Points on a hilly landscape, in no order, each with its height.
From any point a climber steps to the highest of the 2 points nearest to it. It stops when none of these is higher. Distance is the straight distance between rows; heights are no part of it.
Vunu height 59.8: [ 24  13 -27  10  14 -37   1 -23  21 -52 -48 -13  25  21  -7 -15  -9 -27
 -12   7 -15  13  27 -25  32  14 -25 -12  -8  -9  20  26  -6 -13  11  -5
 -37 -39  -3   2   2 -17   0  -3   6 -13 -39  11  -6 -30  50 -33]
muza height 63.3: [-20  20  -8 -44 -48 -30  -9   9   3  28 -24 -21  -5  23  28 -14   4   1
  13 -20  24 -26 -23  -6 -40 -35 -26  13   4   2 -21  -8  29 -35 -27  -9
  50  -1 -23 -30 -29  -9 -26 -11   1  26  20   8 -28   0   8  20]
sadav height 50.8: [ 22   7  -6  31  -9  38  -7  -9 -10  21 -11  18 -23 -12   5  27  14   2
  -9   3   5  -2   0  32  15  26  -8 -11  -3  -1 -14   9 -14  43  37  17
  26  20   1  33  -9 -14 -11 -25   1 -27 -24  13  11  39 -15 -20]
siro height 50.6: [ 15 -24  27  33  11  12  -8 -17  17   8 -32   4  26  33  -5 -21  -9 -37
  -7  22 -27  35  22 -47  17   6  -6  -5 -13 -12  18  -6 -20  23   7   8
 -27 -16  15 -31   2  10  18  -6  42  22 -14  -6  -8 -28  27 -42]
nalo height 48.6: [-20  10 -23 -29 -12 -56  18 -22   8 -43 -26 -37  -3  22  23   1  11   2
   8 -43   3 -23 -20 -14  28 -40 -32   3 -11 -10   7  25  -4 -17   4 -10
  -4 -40  18  13   2 -27   5   7 -45  -9 -18   1 -16  -7  49   0]
gezu height 44.6: [-33  -4  -4 -15  -3  -4 -22   4  15  41 -14 -34   8 -14  15 -14  -7 -38
   3 -39 -23  -8 -17 -11   3   2   6  19  20   4   3  14 -15  -8  12 -27
 -13 -14  10 -10  -5   2  22 -12  -8  17 -21   4   0   6  31  10]
sigu height 63.4: [ -7 -20  -6  13  22  10  -6   6  21   4  16   7  11  -1 -25   1  -5   8
  16  15 -18 -10   2  21 -22   9  11  36  21  15   8 -15  18  -3  14 -22
 -22  35   7  -5   1  23  -7  24  12  18  22   3  27 -16 -24  18]
lakab height 18.1: [  3  16  -6 -12  -6 -22  29 -20 -18 -44 -12  -7 -16  -3   5  25   6  10
  -2 -18  17 -20  -4  -5  30 -19 -24  -9 -14 -17  12  18 -13   9  -2  26
   8 -42   6  22 -14 -43 -17   1 -25 -29 -29  14 -21   2  14  -6]
Gekag height 53.9: [ 30  18  16  -6   3  17  -8   8 -34   0   1   9  17 -44   0  11 -15 -22
 -27   8   5  20  21  -6  16  33  11 -42  -4 -18  -2  -3 -17 -16  -9  30
 -35  -4 -15   8   0  -7   7 -14   3 -22 -33  -1 -13  12  15  10]
fupos height 63.9: [-62 -25  13 -33 -16 -12   9  10   3  23  33 -27   1  16  23   3  12  -5
  18 -53   6 -15 -59 -29 -18 -33   0  22  19   5   9 -17  -4 -13 -10 -22
   4  -4  23 -27  -5  12  14  32 -29  38  54 -16 -10 -22   4  22]
batib height 67.7: [ -1   4 -10 -28 -30 -36 -32  18  27  28 -27 -33   9  37   7 -47 -19  -9
  -2   3  -8 -13  23 -23 -43 -17 -11   9  11  -4  -9  -4  39 -32 -27 -35
  28 -10 -41 -44 -13   8   1 -19  22  35   8  11 -19 -20  19   5]
dumi height 22.7: [ -8 -27  18  18  16  -9  26 -20   1 -10  -8  -6   8   2  -4  -6  -4 -21
   1   0  -5   7   6 -46  26 -18  -6   4  -8 -13  33  11 -31  16  -1  14
 -24 -42  28  -3   6  -7  26   9  -1   9 -14 -10 -13 -16  20 -29]
vomin height 67.2: [-56 -29  -6 -46 -27 -34 -17  13  17  25  14 -32   8  30  19 -19  -3  -7
  13 -42  -5 -29 -29 -29 -34 -38  -7  27  12   9  -5 -21  22 -24 -19 -37
   9   0   5 -41 -14  12  16  17 -20  44  47  -5 -10 -25  18  23]
vurek height 24.2: [-20   2   1  -8  -8  -2   7  -7   7   9   5  -4 -14  -4  11   9  12  -1
  12 -26   2 -22 -21  11  -2 -14  -5  22  13   0   9   4  -8  12  12  -5
  17  -2  17   1 -16  -2 -13   9 -13   2   5  -3  -3   4  -3   4]
gad height 59.0: [ 13 -20  14  40  25  30  -7  -2  18  13  -5  18  13  -2 -26  -7  -7   4
  10  39 -20  16  12   4  -9  15  19  24   9  12   9  -8   5   9  16  -6
 -23  24  13   0  10  21   0  12  31  20   6   1  22 -15 -26  -2]
Fibe height 56.1: [ 13  -1   5  18  24  30 -12   8 -17  14  26  21   4 -50 -15   8  -7  -7
 -12  12  -7  14  10  20   6  41  28 -14  -1   7  -5  -9 -11  -1   5  12
 -29  19   7  25  16   8  21  -4  -2 -18  -4  -7  21  22 -16   8]
gagib height 57.4: [ -3  15 -25  -3 -16  30 -45  12   2  61  -4  -5  -7 -22   9  16  -1 -17
 -14 -26  -4 -11 -10  35 -19  26   3  -2  25   1 -18  -7   1   4  21 -17
   7  42 -10  15 -11   6   8 -31  -3   0 -24  12  24  43   3  14]
sufig height 35.0: [-18  -5  30 -12 -11  30  -1  24 -16  39  46  -4 -10 -30  17  21   5   8
   5 -13   3   4 -33  17 -13   3  26  -6   9   8  -4 -11 -16 -10  -6   8
  15   8  16  -1   2  15   8   6  -7   9  23 -14  -3  15 -27  27]
faku height 43.4: [  8   3  13 -12 -14  -7 -13   1   7  16 -23 -17  17   4   7 -19  -9 -27
  -4   2  -5   6  15 -24  -7  -1  -5   1   7 -15  11   0  -3 -11   2  -6
  -9 -13  -5 -21  -9   6   4  -7  15  19 -16   1 -19 -11  15   4]
Gagak height 39.7: [  1 -25  36  13 -23  11  -2  -6   2  37 -15 -16   5  32  14 -15  -4 -20
   5   5   4  20   1 -45  -1 -25  -6   0  -2 -14  14  -7 -11  15   0   7
   9 -23  23 -34  -2  11  15  -4  22  34  -2  -7 -26  -5  11 -17]
Pozo height 27.9: [-36 -15 -15  11  24  35   4  13   4  13  64   9 -28 -39  -2  37   8  10
  11 -35 -13  -3 -56  48   0  26  27  12  10  24   1   0 -36  35  14  -1
   5  34  18  34  13   2  25  13 -23 -34  22 -17  36  32 -23  -4]
Kosu height 17.9: [ 11 -33  43  31   4  18  29  -1  -7   3  13  14 -13  12   4   1   6  16
  11  43   9  23   7 -25  10 -17  14  -4 -22  -1  10  -2 -17  32  -8  38
  23 -28  27  -9   9   8   5   4  26  15  17 -16 -14  -1 -27 -27]
tamuz height 22.2: [-11 -23  11  24   1 -11  45 -15  -6 -23  10  19 -22  20  -2  -7  12  20
  16  22  19   0   1 -28  13 -35 -12  10 -20  -5  17   7 -13  31 -13  29
  32 -26  29   0   3 -11  -8  15   2   4  16 -14 -12   1 -24 -32]
Gele height 61.8: [-39   4  -8 -66 -24 -56   0   7   3 -13 -22 -38   9  11  31 -14   9  -3
   5 -44   6 -26 -33 -22  -7 -39 -22   4  -5  -7  -8   4  12 -44 -24  -8
   2 -25   1 -24  -4  -4   7   3 -38  23  10  -1 -27 -22  43  24]
gatav height 42.5: [-36   1  -9 -29 -20 -24  -8  -1  19  39 -19 -36  -5  22  32 -19   7 -15
  16 -48  -2 -14 -33 -22  -7 -28 -12  13  18   5  -4  12  -3 -10  -5 -19
  24 -24  18 -23  -8  -1   7  -9 -17  29  -2  -1 -17   3  26   0]
zon height 43.6: [  2  11 -13  -1  33  -3   1  -7  -1 -45   9  24  11 -30 -27   6   3   9
  -6  -4 -10 -12  12  28  12  26   8  11  10  12  -6  -2  16  -9  14 -17
 -40  27  -8  23   2  -2 -19  23 -18 -24  -4  11  30 -11  -9  19]
Reki height 66.9: [ 24  -9   7  20 -15   6 -27   1  21  30 -29  -7  19  41 -14 -29 -16  -5
   3  40  -9   7  33 -11 -35  -3  -5  12   8  -8  -2 -11  32  -8  11 -25
   3  21 -25 -30 -10  24 -11 -10  49  35  12  15   4 -17 -10  -4]
tedut height 55.0: [-41 -19  22 -35  26 -20  41   4 -22 -54  51   5   1 -30  16  28   9  17
   5 -34   4 -21 -37   1  26 -14  14   4 -11   7  11   2 -19  -3 -14  16
 -22 -22  10  14   4  -5  12  35 -51 -14  28 -24 -10 -18   5  14]
Vik height 45.8: [ 25  24 -17 -21 -26 -40 -19   8  23  -8 -52 -30  19  43   8 -50 -10 -23
 -13  17  -7  17  27 -30 -17   2 -17 -14   4 -19 -13  17  20 -25 -15 -19
  16 -30 -48 -41  -3   0 -10 -27  27  15 -24   4 -33 -16  39 -16]
bavi height 67.9: [-12 -11 -24  24  29  33 -10  15  23  -2  30  14  -4 -13 -26  22   1  26
  17  15 -20  -6 -22  61 -25  30  17  35  22  33   2 -15  10  11  18 -18
 -10  57  13  13   8  23   0  26   3   0  24  -3  44   6 -37   3]
biroz height 39.8: [-18  -8  12  -7 -30 -11   9 -13   3  40 -16 -22  -9  32  22 -17   6 -14
  12 -22  14   2 -19 -41  -6 -40 -16   9   5  -7   7   1  -5   3  -9   0
  29 -22  26 -27  -8  -3  -2   3   0  33   8 -12 -26   3   8 -15]
nef height 24.3: [-20 -30   0  45  25   7  24 -20  29  -9   1  30  -6  24 -26 -15  10  17
  25  21 -12   1  -3 -19   2 -28  -5  34  -3   7  22   2  -9  37  -3  -8
   5  10  39  -5  18   6   1  20  12  16  11 -12  18 -15 -19 -30]
Sulaf height 54.0: [ 29  40 -12  10 -18  -1  -4  -9   9  -9 -48   5  -1  36  -7 -17   1  -2
  -1  22  20   1  27   8  -7   1 -25   6   9 -11 -22  14  34  -3  23 -16
  29  16 -39  -9 -17  -9 -47 -17  26   7 -10  27  -3  -2  -9  -8]
pumur height 22.3: [-12 -20  -1  37  14  -9  21 -31  26 -11 -24  14  -2  30 -12 -17   7  -8
  12   4 -11   6   7 -39  22 -29 -18  22  -9  -9  27   7 -21  39   8  -1
  -2 -12  34  -4   8  -8   9   4  11  10 -15  -4  10 -14  13 -52]
Tufer height 34.2: [ 27   4  16   0 -23 -22  25 -13 -10 -22 -28 -11  13  32   5 -14  -6 -15
  -3  28  17  23  25 -49   1 -19 -27 -21  -9 -29  19   2  -1 -10 -19  29
  -3 -39  -7 -24  -9  -4  -8   3  15  10 -16 -14 -38 -17  18 -27]
dazi height 61.5: [ 15 -18  13   5 -12 -11  -4  -4  12  11  -7   0  16  35 -19 -38 -16  -1
   9  30  -5   7  32 -35 -30 -26  -5   9   2  -7  11 -19  26 -18 -15 -14
 -11   9 -12 -33  -2  18  -5  15  28  34  23  -8 -12 -34  -8  12]
tureg height 59.3: [ 23  16  11 -27  -9  -1 -42  36  -2  27 -12 -15  22 -17  -9 -18 -29 -12
 -20  18  -8   0  31   8 -44  14   8 -19  14 -21 -15 -23  24 -42 -18 -18
 -14  22 -60 -16 -13  14  -7 -17  19  15  -6  25  -4 -19  -1  36]
koso height 63.7: [ -3  -4 -33  17  20  41 -25  15   0  28  50  17   0 -37 -17  25  -1   9
  -2   2 -13   6 -16  55 -20  41  26   1  16  23  -9 -26   7  -3  16  -8
 -15  62   5  28  22  20  26   7 -10 -15  12  -8  47  38 -23  15]
Zik height 55.5: [  8  12  -9  20 -19   7  -2 -21  23  11 -44  -4 -16  38  12  -7  13  -4
  11  -1   6 -11   9   0   9 -11 -27  21   5   2  -5  19   7  33  29  -7
  39   6   3   0 -15  -9 -24 -19  16   3 -16  13  -2  17   2 -34]
tokon height 54.3: [ 33  15  -4   3  11  -3 -37  12  12  14 -29  -5  33  -8 -24 -27 -23 -25
 -25  24 -20  15  37   0 -22  39   4 -13  17 -15  -8  -7  22 -30  10 -26
 -35  15 -45 -11  -8  16 -13 -11  30   8 -13  23   6 -29  -1   9]
futi height 58.8: [ -3  25 -32   7 -29 -20  -2 -18  28   3 -35  -5  -5  59   4 -30   9   3
  16   2  12 -15  15  -4  -9 -22 -32  29   6  11  -8  16  35   7  14 -29
  47  13 -14 -13 -15  -7 -33  -8  16  16   4  13  -4  10   2 -17]
Mez height 53.3: [  5 -22  33 -26 -13 -15   9  12  -9   4  10 -13  18  10  -8 -29 -18  -2
   7  12   5   5  15 -43 -28 -28   3  -8  -2  -7  16 -22  12 -30 -28   3
 -22 -11  -9 -35  -3  17   9  22   8  36  23 -14 -33 -34   3  43]
lilid height 52.8: [ 23  27 -20   1  -1 -14 -12 -19   4 -25 -48 -16   7   1   6   2  -5 -32
 -19 -14  -7   0  19  -3  36  25 -19 -12   0 -12   2  32 -11   1  17   2
 -19 -33 -12   7  -9 -28  -3 -22   0 -30 -50  20 -10  -1  47 -22]
pes height 26.2: [-30 -12  -6  11  17  17   9  -3  15   9  26   6 -19 -19  -5  19  11  -4
  18 -22 -11 -13 -32  27   1   3  10  28  13  13  13   6 -22  30  20 -10
   2  17  25  21  -1  -1   1  12 -14 -12   9  -5  18   7 -17  -4]
Dur height 25.4: [ 19  12   8 -19 -10 -25  26 -11 -22 -34 -21 -13   9  -5   7   9  -7 -11
  -6   1  21  -1  11 -20  18 -10 -21 -20  -7 -27  16  10 -11 -16 -16  32
 -12 -43  -3  -2 -11 -23 -10   2 -11  -7 -31   1 -30  -9  24  -3]
mopag height 26.0: [-24 -29  26  20  23  11  27  -4  -4   5  26  -3  -8 -23  -4   6  -3 -12
  11  -4  -2   3 -18 -19  21  -8  19  10   0   1  24   7 -35  19   1  13
 -14 -25  30   7  10   1  27  14  -7   4   3 -14 -10  -8  -6  -8]
kebo height 67.4: [ 13  21 -34  -6   6 -47   3 -21  29 -48 -43 -14  14  30  -9 -32   1 -10
   0  -4  -5  -4  30 -14  19  -9 -27   8  -1  -3   7  23  14 -15  11 -22
 -15 -20 -10  -1   6 -13 -15   4  -5  -3 -25  10   0 -26  32  -9]
nupin height 64.1: [ -1   0   5 -31 -23 -12 -29  25   9  28  -3 -19  13  11  -1 -15 -21   0
   2   9  -2 -25  16   2 -51 -10  -5  13  13 -10 -12 -22  40 -35 -19 -26
  15  17 -44 -27 -20  14 -10  -8  15  30  25  18  -7 -20  -6  30]
komaz height 46.0: [-32 -20   8 -20   9 -39  46 -14 -14 -47  23 -11  -2  -6  13  21   9  11
  11 -30  15 -20 -30 -25  24 -39 -12   4 -14  -9  24   9 -18  -5  -9  16
 -12 -38  21  13   6 -12  14  32 -48  -6  12 -19 -16 -19  18  -1]
rafas height 36.1: [  0  15  -1 -40  15 -31  15  -7 -20 -57   0   0  17 -25   2  21  -3   3
 -14 -25   4 -25   0   8  22  -8  -6  -7 -11 -11   3   2   3 -29  -9   4
 -42  -4 -20  15  -3 -19 -11  17 -40 -24 -20   6  -2 -15  30  36]
para height 69.4: [-51 -14  14 -44  -8   6   8  22  -4   0  52  -7   1 -10  24  27  14   8
  14 -50  -5 -16 -58  19 -17  -9  14  21  20  10   4 -15  -6  -5  -7  -6
  11  18   8 -18 -13  10   0  29 -30  14  60 -19   2 -15 -15  33]
kizov height 70.5: [-28 -18  -5 -38 -39 -30 -38  23  24  53  -3 -36  -3  39  14 -35 -19  -2
  13 -17  -2 -23  -2 -32 -57 -33  -8  20   6   8 -11 -20  39 -29 -37 -41
  33  -6 -17 -47 -14   8  18  -9  11  50  35   9 -17 -19  16  17]
betop height 41.6: [ 29   7  30  13  -9  29   4   9 -33  17   4  11 -12 -28  13  27   7   5
 -18  21  18  19  12  13  17  18  12 -33 -16 -12 -12   2 -19  16   0  42
  23 -10   4  15  -2  -5  -2 -23   5 -18 -13  -4 -11  30 -22 -12]
sutak height 54.1: [  3  20   7 -18   3  -7  26  -2 -20 -48  21  23  -7 -14  -3  15  12  27
   3   1  18 -17   1  26   7  -4   2  -2  -6   4  -1  -3   7  -8 -11  15
   8   1 -10   8  -5 -10 -32  19 -17 -20   5   0  -2  -3 -17  26]
vumi height 69.6: [-14  12  -9 -54 -43 -58  -1   5   4  -3 -28 -25  10  29  16 -30  -2  -3
   5 -16  19 -19  -6 -32 -32 -45 -28   1  -5  -6 -12  -8  30 -45 -42  -7
  23 -14 -25 -34 -14  -4  -6   2 -12  28  14  -7 -35 -16  28  19]
ruzot height 29.6: [-17 -11  -3  21  18  53  -3  28  -3  40  63   9 -29 -35   3  34   4  21
   7   2 -11  22 -36  49  -5  25  37  -7  -2  31  -6  -1 -27  23  10  10
  11  23  28  33  29  25  41  -2  -4 -20  28 -22  34  42 -35  -4]
pepom height 47.2: [ -3  18 -11 -25   4 -15 -22   1   7   4 -24 -20  19 -23   2 -12 -12 -36
 -12 -24 -16  -9   8   4   7  14  -1   0  13  -7   0   7  -6 -23   7 -19
 -34  -9 -14   1  -6  -8  12 -15  -7  -6 -35  11   1  -1  35  14]
binit height 27.2: [  0 -15   4  41  25   7  30  -8  17 -34   4  40 -17  19 -29  -9  12  38
  29  49   3   1   6  -3  -2 -11  -3  23 -13  16   6   4   6  31  -7  11
  18   6  24   6  14   4 -18  20  23   6  23  -8  16 -10 -41 -24]
Daso height 49.5: [ 19  10 -12   6  28   3 -21   0   5  -5 -10  10  26 -27 -28 -13 -13 -22
 -16   9 -18   3  24  16  -2  35   7   4  16   2  -4  -7  16 -21  12 -21
 -50  23 -17   7  -2   7  -9   8   5  -6 -15  16  23 -14  -2  13]
fipuz height 63.8: [-56 -18  17 -34  19   8  23  18 -12 -21  69   4  -2 -32  19  32  11  10
   9 -50 -10 -10 -59  20  11   6  28  14   8  17   2  -2 -26   9  -6  -1
  -9  11  11   9   3   7  17  32 -44 -14  49 -30   9  -7  -5  19]
tup height 7.1: [ 31  13 -23  32  -4  51 -17  18  -4  32  17  19 -10 -14 -12  32  15  37
  -7  29   6  15 -10  66 -18  30  13  -7   0  14 -18  -6  16  14  28   1
  25  51   1  28  16  24  -5 -18  10  -9   5   1  37  44 -43   4]
valob height 28.6: [-20  21 -14 -52  -3 -31  -2  -6 -20 -44 -16 -20  10 -26  23  29  -1  -4
 -16 -58   0 -30 -25  11  30 -13  -8 -16 -10 -13  -9  13  -6 -29  -9  -8
 -34 -20 -13  19  -4 -32   4  -5 -52 -27 -31  11  -5  -4  59  38]
vef height 33.0: [ 25  -3  18  19   2  17   9  -9 -32  -6 -15   7 -13 -17  12  31   2  -9
 -19  13  15   9  13  -3  35  22  -4 -24 -15 -18   2  11 -27  38  14  49
  15 -30   0  18 -13 -32  -5 -29   1 -27 -30  10 -14  18   1 -37]
fef height 31.7: [-23 -18  16  16   1  49  13  26   1  43  59  -7 -30 -11  16  32  11  22
  20  -2  -6  15 -52  33 -12   6  34  10   0  25   2  -1 -29  21   4   6
  30   7  32  12  15  25  20   8   4  -1  43 -19  12  17 -45   0]
siv height 55.6: [ 21  -8  -6  17 -21 -22  -2 -21  20  -2 -31   1  18  68 -19 -59 -10  -4
  -5  33  -4  26  37 -55 -18 -30 -21  -3  -7 -11   5  -7  30  -3 -17 -20
 -10   7  -8 -45   0  14  -5   8  40  32   9 -14 -11 -29   5 -26]
belik height 70.1: [  0 -12  -8  20 -28  12 -26   0  28  54 -22 -13  -1  56   9 -17 -10   1
  19  17  -4  -8   8  -3 -36 -21 -10  35   7   2   1  -6  31   3  14 -31
  37  24  -7 -26 -11  17  -8 -19  38  41  18  13   4   5  -9 -12]
zek height 43.7: [  3  21  -7  -6  26   6  22   5 -12 -55  40  37 -20 -19 -14  20  17  49
   6   5   5 -13  -3  50   7  19  17   3  -7  33 -13   0   8   8  -9   7
   6  25  -5  23   5   6 -28  27 -15 -36  24   2  26   6 -38  17]
raba height 54.2: [ 29 -28  29  43  16  28 -17  -7  23  18 -34  11  25  26 -16 -14  -7 -21
  -6  47 -25  36  24 -24   3  19   3   4  -9  -3   5 -12  -2  17  18  -2
 -24  14   5 -21   2  23   6  -7  53  22  -2   6   8 -30  -1 -25]
popek height 18.5: [-12 -13  -7  16   2 -11  35 -24  -4 -21  -8   7 -29  11   6   9  17  10
  15  -4  15 -15  -6 -16  25 -28 -22  10 -16  -9  19  17 -21  39   9  22
  28 -36  23  16  -8 -33 -17   0 -16 -14  -6   7 -14   9  -6 -35]
meze height 9.4: [ 32  23 -25  19   6  43 -19  11 -21  21  34  35 -18 -29  -7  32  22  36
 -17  14  13  23  -1  54   0  32  18 -40  -8  12 -24 -14   7   7   9  16
  21  45  -4  39  24  13  10 -18  -7 -41  -8   0  39  58 -30   7]
bulab height 46.2: [  5   0 -16  33  16  33   4  -5 -11 -11  14  32 -41 -20 -13  29  15  30
   0   2   2 -10  -6  46  16  25   5  -7  -8  12  -8   9 -19  47  23  17
  25  11   8  46   1 -21  -6 -10  -1 -42  -8  14  23  38 -34 -18]
Nove height 49.4: [ 29  38 -23  -3 -25 -25 -22   5  24  -2 -53 -17   9  50   3 -44 -10 -10
 -10  29  10   8  34  -9 -24   2 -18   2   9 -14 -33  19  44 -21   5 -31
  40   5 -65 -31 -12   1 -32 -31  41  18  -4  25 -14 -15   7 -13]
Pirip height 49.3: [ 19  17   8 -22  30 -12  15   1 -37 -52  20  20  16 -45 -12  18  -9   8
 -27  -4  11  -5  17   8  24  19  15 -32 -14  -3  -2  -8   0 -30 -28  21
 -52   2 -24  18   5 -15  -9  13 -28 -37 -25   0   1  -3  14  34]
suno height 37.6: [  4  -5 -15  30  41   9   9 -16   2 -35  -4  31 -10 -28 -33   8   4   4
   3   7  -7  -6   8  17  22  27   4  13   1  13   3  12 -12  27  18  -1
 -23   7  15  39   6 -19  -8  10  -6 -31 -12  13  24  -4 -12 -13]
Laf height 41.5: [ 21  13 -14 -16 -36 -47   7 -11  11 -20 -47 -31  19  56   8 -43 -10 -18
 -11  18   5  26  24 -51  -9 -21 -30 -26 -10 -24   4  10  12 -26 -25   0
   1 -40 -24 -40  -3   1   3  -6  15  16 -17 -17 -42 -18  41 -26]
vezun height 66.0: [ 10  13  20 -14   8   5  12   7 -31 -14  24  11   2 -39   2  12  -3   3
  -8   0  12  -5   5  13   6   8  15 -17  -3  -2  -3  -8  -7 -15 -16  19
 -13   0  -7   8   0  -4  -8   4 -12 -13 -10  -6  -7   8  -8  28]
Gopa height 50.7: [ 27 -10   0  21 -10 -20  -4 -23  21 -10 -40  -3  27  63  -6 -45  -7 -24
 -11  28 -19  36  35 -59   7  -9 -22 -16 -14 -17  15   0  -1   8  -7  -4
 -23 -19  -3 -41   1  15   6  -1  41  22 -16 -15 -16 -33  35 -48]
zepe height 49.8: [  0   7  -2   7  31  14   4   1 -34 -13  43  29 -15 -56  -4  25   1   8
 -14 -10   3   1   5  24  29  30  27 -27 -12  12  -6  -1 -25   8  -8  26
 -20   1   4  42  15 -17  18  -3 -25 -46 -12  -4  13  35  -6   3]
nunag height 39.5: [ -1 -12  39   7 -20  35  13  21  -9  34  36   1 -14   8  16  14   4  22
  17  24   8  17 -14  12 -22 -14  23   2  -8  13   0  -9   5  -4  -7  11
  32  -4  23  -7   5  25  -1   7  21  22  46 -17  -9   9 -40  20]
tosi height 18.7: [ 39  24 -19  29  24  20  -9 -20 -26 -27  -7  40  -8 -31 -29  21   2   4
 -32   5  14  11  25  19  33  46   5 -36   0  -3 -18  -1   0  13  11  15
 -21  16 -15  41   8 -32  -9 -15  -5 -57 -37  25  23  21  -6  -8]
teg height 13.1: [ 37  27 -28  28  28  30 -20 -10 -33  -5  28  55 -14 -36 -14  24  10  21
 -26   7  18  26  16  30  23  44  18 -54 -13   9 -30 -18   8   7  -2  26
  -2  32 -10  48  32 -10  12 -20 -11 -63 -22  15  34  51 -16   3]
Laso height 60.4: [ -6   8 -13   0   7  30 -23   8  -8  29  30  12   0 -45  -6  20   0 -13
  -7 -26  -7  -6 -12  36  -5  25  19  -2  17   7  -5 -17  -6   0  13  -4
 -14  38   4  24   3   4  16  -2 -19 -18  -8  -5  28  35  -6  21]
buf height 25.3: [ 25  20  -8  14   5  13   0 -15 -39 -19  -4  20 -17 -33  -3  34   1  -3
 -31  -9  16  -4  16  12  35  26  -2 -38  -9 -13  -5   7 -21  21   2  33
  -6 -15  -8  36  -6 -46  -5 -27 -17 -54 -46  20  -4  31  12 -11]
Fimu height 5.3: [ 17  -4   0  19  -5  42 -10  29  -3  27  33   8  -4  -7  -6  25   4  32
   7  36  -3  10  -9  56 -29  14  22   5   2  18  -6 -15  20  -3   8  -4
  16  34   7   8  11  31  -6   1  21   9  32  -9  23  21 -49  16]
vebip height 55.1: [-24  11 -33 -50 -18 -78   2 -10  19 -52 -28 -32  13  34  15 -26   8   7
   1 -33  -3 -26  -4 -13   6 -40 -30  10 -13  -2  -7  12  25 -41  -7 -22
   0 -15  -5 -13   4  -5   7   8 -41   7   3  -5 -11 -24  50  16]
Vulil height 45.2: [  7 -14  46 -10 -20  18   3  21 -18  31  21  -5   5  -1   7  -7 -12   3
  11  19   7  13   3 -17 -27 -13  15  -9  -3  -7   3 -18   7 -20 -18  13
   8  -7   6 -26  -2  18   0   3  20  28  24  -9 -29 -10 -21  35]
ruta height 43.3: [-15   5  -6  -4  47   6  18   7 -19 -48  59  34 -29 -46  -6  26   3  40
   1  -4  -6  -4  -5  42  20  30  37 -12 -16  41 -14   0 -18  15 -18  16
 -17   9   1  41  19   2  14  18 -25 -55  20  -9  33  23 -23   1]
paz height 32.0: [ -3 -18   0  36  42   6  32  -4  -4 -48   4  41 -26 -14 -20   7   7  34
  15  33   1  -2  10  11  19  10   7   9 -17  16   2  14 -19  42   4  25
  13 -17  20  31  14 -15 -11   8   4 -23   6   7  15  -1 -39 -30]
getug height 54.9: [ 12  19 -14  11 -12  23 -29  -7   2  32 -30  -2 -11 -11   6   8   5 -16
 -12 -20  -4  -9   4  24   8  26  -7  -3  16  -2 -13  14  -8  19  32  -5
   8  20  -5  18 -14 -10  -4 -33   0 -17 -35  16  12  31   8  -7]
Fik height 33.6: [ 40  10  30   9 -13  33 -17  19 -20  30  -6   5  13 -17   3   9  -1  -1
 -19  39   8  24  23  11  -8  21  13 -25  -1 -13 -14  -9   5  -6   9  18
   4  13 -11  -3  -1  15 -11 -23  24   2  -5  -3  -7  10 -21  15]
lodo height 61.4: [ -8  13 -44  -2 -11 -43  -9 -17  43 -12 -32 -17   6  56  -6 -47   4  -3
  13  -4 -11 -11  23 -16   2 -24 -24  30   5   9   1  17  30  -4   9 -40
  17   4  -2 -21   4   1  -9   3   7  21  -9   5   7  -9  23 -17]
Tasiv height 28.7: [ 50 -14  29  38   0  41 -19  16  -1  25 -13   7  26  10 -17   5  -6  11
 -10  70  -4  41  25  13 -13  25  17 -11 -11   1 -14  -9  18   5  20   7
  -5  26 -10  -7   9  33  -7 -17  48  19  12   1   8 -15 -38   0]
sopas height 43.5: [-34 -12  -7  -9   3 -31  29 -23  -1 -13  -2 -28 -14   3  21  15  11  -7
  11 -46  10 -18 -35 -22  29 -35 -18   8  -6 -10  20  23 -30   9   4   2
   1 -45  31  19  -2 -28   9  12 -44  -8  -9  -2 -15  -6  26 -15]
setum height 46.4: [  2  24   3 -35  -8   4 -17  15 -36  17   0  -4  19 -56  10  12 -14 -29
 -24 -25   6   0  -4  -6   4  17   8 -41   3 -23 -12 -10 -19 -28 -25  14
 -28   4 -18   4  -5 -13  14 -23 -14 -11 -40   4 -11  18  28  32]
mukav height 29.2: [-39 -29  32  16  22  37  20  20  -8  35  57  -6 -23 -28   5  20  -3  -5
  13  -8  -5  12 -39   1  14   7  43   7   2  18   9   3 -43  25   2  11
  -4 -11  33  14  22  17  40  15  -3   4  31 -18   5   4 -26   4]

For each start below, name the point where the climber stops.
Tufer: kebo
sadav: bavi
pumur: kizov
meze: betop
Daso: kizov
ruta: bavi

For each start below, name every point that the climber comes to, in order.
lakab: Dur, Tufer, Laf, Vik, Nove, Sulaf, futi, lodo, kebo
bulab: sadav, getug, gagib, Laso, koso, bavi
tup: meze, teg, tosi, buf, vef, betop
